A landscape with many valleys, sampled at points; each row gives a point and its height.
A ball rolls from a point to whichever of its 4 nearest points has the largest drop for the distance, and stops where none of them is lower. Distance is the straight distance between rows; heights are no part of it.
J550: 124,95,158,88,125,148,97,141  (h 3.76)
J855: 129,103,158,102,124,158,116,91  (h 1.05)
J187: 143,138,160,125,110,142,121,84  (h 3.32)
J944: 125,123,164,103,124,146,110,145  (h 2.38)
J702: 179,164,122,166,87,130,111,86  (h 6.03)
J871: 103,163,108,134,142,117,169,162  (h 1.60)
J423: 175,183,120,170,90,121,126,153  (h 4.84)
J210: 98,55,103,87,165,83,134,181  (h 7.93)
J451: 156,123,112,184,80,134,148,59  (h 2.53)
J837: 133,141,164,117,119,144,118,138  (h 3.77)
J182: 83,98,80,97,196,105,132,154  (h 5.46)
J654: 100,49,114,83,160,77,134,186  (h 6.75)
J268: 126,100,158,92,126,157,108,107  (h 2.16)
J790: 91,129,114,118,150,128,151,170  (h 3.15)
J917: 134,113,154,130,112,152,138,66  (h 4.63)
J158: 112,51,131,79,144,85,113,190  (h 4.37)
J484: 85,120,100,110,161,130,148,171  (h 2.85)
J645: 81,156,90,117,198,112,133,136  (h 3.42)
J562: 84,145,93,115,171,122,153,152  (h 1.53)
J888: 152,118,117,184,72,133,151,63  (h 4.17)
J534: 112,126,153,111,127,140,124,168  (h 4.44)
J914: 154,147,153,138,104,138,126,81  (h 2.98)
J71: 91,150,93,114,229,108,99,143  (h 8.97)
J536: 185,171,104,181,84,142,98,90  (h 6.64)
J147: 171,173,143,155,95,124,116,122  (h 5.53)
J519: 166,168,152,144,101,126,123,124  (h 5.21)
J639: 108,73,130,86,139,115,116,188  (h 2.99)
J197: 121,89,153,85,129,147,98,141  (h 3.84)
J115: 129,101,149,139,106,151,152,64  (h 5.56)
J774: 133,121,161,107,119,155,120,93  (h 2.27)
J596: 187,185,102,181,82,143,96,123  (h 6.94)
J688: 179,176,132,162,88,125,113,120  (h 6.09)
J847: 166,136,105,181,76,133,135,59  (h 5.07)
J516: 137,144,165,117,117,142,116,113  (h 3.51)
J385: 99,100,126,105,143,132,130,183  (h 3.17)
J255: 127,92,145,180,77,140,167,75  (h 6.11)
J7: 105,85,133,90,140,125,115,187  (h 3.04)
J394: 166,163,149,146,99,131,119,101  (h 5.39)
J122: 90,110,80,97,220,100,109,141  (h 6.19)
J88: 171,143,119,173,85,135,127,65  (h 4.71)
J620: 165,148,134,160,93,135,124,70  (h 3.41)
J91: 97,69,107,93,159,100,134,185  (h 6.63)
J677: 121,87,150,168,87,148,163,70  (h 6.02)
J559: 129,95,157,87,128,156,100,114  (h 2.91)
J438: 88,124,81,99,219,107,105,140  (h 6.70)
J954: 77,152,88,116,188,113,142,140  (h 2.40)
J475: 121,92,152,153,99,151,161,67  (h 5.91)
J258: 90,89,96,100,165,118,139,177  (h 5.59)
J371: 151,124,133,169,90,135,149,60  (h 5.54)
J781: 119,78,148,80,131,130,95,167  (h 1.93)
J283: 145,157,162,135,112,131,121,136  (h 4.65)
J984: 125,149,156,128,120,134,137,160  (h 6.34)
J694: 139,155,164,127,110,135,124,137  (h 4.31)
J13: 163,176,137,158,98,119,132,154  (h 4.77)
J350: 80,129,84,106,194,114,131,146  (h 4.23)
J779: 123,160,138,135,124,126,156,169  (h 4.60)
J943: 91,76,84,88,189,87,132,162  (h 6.44)
J443: 175,166,131,157,91,127,118,92  (h 5.65)
J566: 156,181,118,163,100,117,149,165  (h 4.15)
J463: 121,90,150,84,130,140,95,163  (h 2.41)
J912: 97,130,92,105,228,104,96,144  (h 7.28)
J52: 173,150,107,174,81,137,119,66  (h 5.45)
J124: 140,173,126,154,108,116,157,164  (h 3.65)
J429: 148,129,152,141,104,140,137,67  (h 3.43)
J330: 131,175,112,155,119,114,168,164  (h 2.93)
J327: 81,142,89,111,214,112,113,137  (h 6.69)
J866: 124,87,150,113,117,162,134,75  (h 3.02)
J992: 84,168,90,124,187,113,142,136  (h 1.95)
J328: 181,180,124,170,85,128,109,130  (h 6.30)
J486: 142,168,143,146,107,124,142,159  (h 5.19)
J664: 152,138,146,149,95,136,138,65  (h 2.58)
J577: 102,139,131,121,137,134,151,175  (h 3.53)
J293: 102,148,117,128,140,124,161,168  (h 2.14)
J155: 186,172,123,171,85,133,105,103  (h 6.76)
J118: 100,136,94,112,238,102,87,151  (h 8.10)
J50: 126,111,158,95,126,155,103,120  (h 3.01)
J90: 82,114,85,102,176,115,140,160  (h 4.38)
J825: 134,96,139,194,62,132,161,73  (h 6.23)
J251: 117,66,141,77,137,112,103,180  (h 2.63)
J909: 140,109,142,167,89,138,160,60  (h 6.31)
J271: 177,163,114,172,85,136,109,81  (h 6.14)
J939: 129,129,168,108,119,147,113,131  (h 3.31)
J363: 131,107,159,115,120,158,129,76  (h 2.92)
J325: 92,75,95,97,166,107,134,179  (h 6.29)
J311: 124,89,152,97,124,159,112,90  (h 1.78)
J354: 96,116,120,106,142,131,140,183  (h 3.52)
J15: 92,170,91,130,169,111,162,140  (h 0.62)
J541: 149,151,162,127,113,137,120,99  (h 3.23)
J881: 118,172,109,142,127,113,168,158  (h 2.30)
J284: 159,146,146,148,98,133,128,76  (h 2.72)
J743: 107,107,142,101,134,136,120,179  (h 3.26)
J424: 186,184,110,179,83,129,108,140  (h 6.13)
J452: 114,45,134,74,148,77,121,188  (h 5.05)

For each start below, name the point where the ball stops.
J88: J664
J550: J781
J917: J855
J50: J855
J559: J855
J825: J451
J536: J664
J354: J15
J694: J664
J283: J664
J909: J451
J984: J944
J645: J15

Write out the way that a ball takes from each point below.
J654: J158, J251, J781
J954: J562, J15
J197: J463, J781
